A landscape with many valleys, sampled at points; each row gives a point and its height.
From any point a ball takes the steepest step (drop divided by distance) to one of its 3 nearest points. It stops when none of these is lower. Distance is the straight distance between rows; heights are no part of it.
K40: [112  89 135 116 104  46 151 154 166]  height 285
K125: [198 133 124 143  90 156 101 102 123]  height 787
K18: [ 93 133 140 108 122 133 142 134 130]  height 260
K470: [151 144 135 129  85 111 116 145 154]  height 710
K118: [106  87  77  72 188 140 166 132  97]  height 154
K143: [100  65  86  85 157  89 169 136 125]  height 182
K106: [142  85  92  90 126  96 152 129 148]  height 137
K765: [101 133 159 207 107 185  96 122 103]  height 477
K154: [ 73 115 133 110 137 102 154 134 146]  height 250
K222: [ 60 119 145 102 162 120 162 131 141]  height 223
K135: [155  86 105 109  90  69 141 145 161]  height 199
K768: [173  94  80  94 133  97 146 126 140]  height 126
K858: [202 118 111 128 176 169 134 111  80]  height 167
K92: [ 84 133 133 102 136 143 152 130 122]  height 242
K503: [219 124 109 137 167 165 136 112  89]  height 217
K948: [ 97 152 161 175 111 159 102 134 108]  height 388
K983: [ 72 154 181 167 147 152 105 118 109]  height 282
K411: [168 103  81  88 170 128 150 129 119]  height 99
K147: [233 138 108 134 132 136 136 111 112]  height 427
K584: [123 128 134 140 102  57 129 161 171]  height 224
K389: [200 136 131 136  71 130 100 116 150]  height 715
K393: [ 51 151 175 134 194 131 133 121 144]  height 234
K129: [107 147 146 142 112  96 130 158 160]  height 193
K583: [112 171 154 159 105 120 101 143 146]  height 211
K716: [ 99 129 127  92 133 159 140 115 104]  height 210
K811: [193 101  95 108 113  94 139 124 159]  height 180
K942: [ 66 144 159 126 146 155 137 122 107]  height 499
K857: [124 119 122 130 103  76 143 157 172]  height 239
K566: [123  91  81  77 163 125 155 128 123]  height 136
K425: [ 67 148 153 125 163 110 148 130 146]  height 190
K888: [ 65 119 128  96 154 154 157 120 107]  height 244
K422: [175 128 117 117  83 118 114 129 156]  height 689
K85: [ 74 162 152 146 175  83 127 126 166]  height 230
K990: [ 87 145 154 135 139 102 141 143 143]  height 158
K681: [129 113 116 121 151 199 126 104  63]  height 268
K171: [145 124 111 117 114 147 127 117 114]  height 709
K391: [ 91 150 142 151 157  41 117 141 181]  height 257
K653: [109 179 142 166 116  76 101 143 161]  height 288
K370: [241 140 109 130 106 122 136 110 132]  height 522
K638: [169 118  97  92 151 151 142 116 108]  height 179
K407: [113 134 127 118 108 127 129 136 135]  height 303
K82: [120 121 143 134 110 172 114 118 104]  height 621
K892: [129 112  92  88 153 147 144 123 107]  height 150
K523: [178 110 108 144 194 200 133 105  56]  height 93
K733: [180 132 104 112 107 130 124 115 128]  height 635
K813: [118 116 124 146 134 201 106  98  80]  height 373
K872: [ 97 134 144 142 129  65 136 154 172]  height 222
K366: [129  72  89  78 144  77 156 130 128]  height 205
K744: [104 115 124 109 107  98 149 143 158]  height 261
K855: [ 93 145 163 143 124 163 120 133 103]  height 470
K224: [157 131 113 125 112 158 107 108 104]  height 797
K235: [155 120 137 165  86 182  89 118 107]  height 673
K712: [ 62 162 178 153 180 135 110 118 135]  height 259
K497: [ 88 171 158 150 130 124 125 137 136]  height 107
K50: [156 160 153 175  73 135  80 138 135]  height 469
K528: [135 177 145 173  90 110  87 154 143]  height 326
K164: [137 136 138 142  91 149 108 128 118]  height 750
K795: [156 143 146 161  81 148  87 134 127]  height 583
K281: [158 110 126 159 106 190  96 102  92]  height 526

For each start below, name the point where the ball stops.
K370 -> K523
K795 -> K497
K82 -> K497
K811 -> K411
K765 -> K497
K106 -> K411
K154 -> K497
K942 -> K716
K407 -> K716
K118 -> K411

Two balls start at each pair of points below. Name the first point that both come to, or write never.
K872 and K744 -> K129
K85 and K857 -> K990
K584 and K366 -> never

Call two points neighbours if one is among the 3 nearest of the other. Go from one point of each pair to the other, from neighbour to neighbour, staying as low as possible. Name the highest point that can't be avoided.
K497 and K523 -> K857
K497 and K716 -> K92
K411 and K523 -> K638
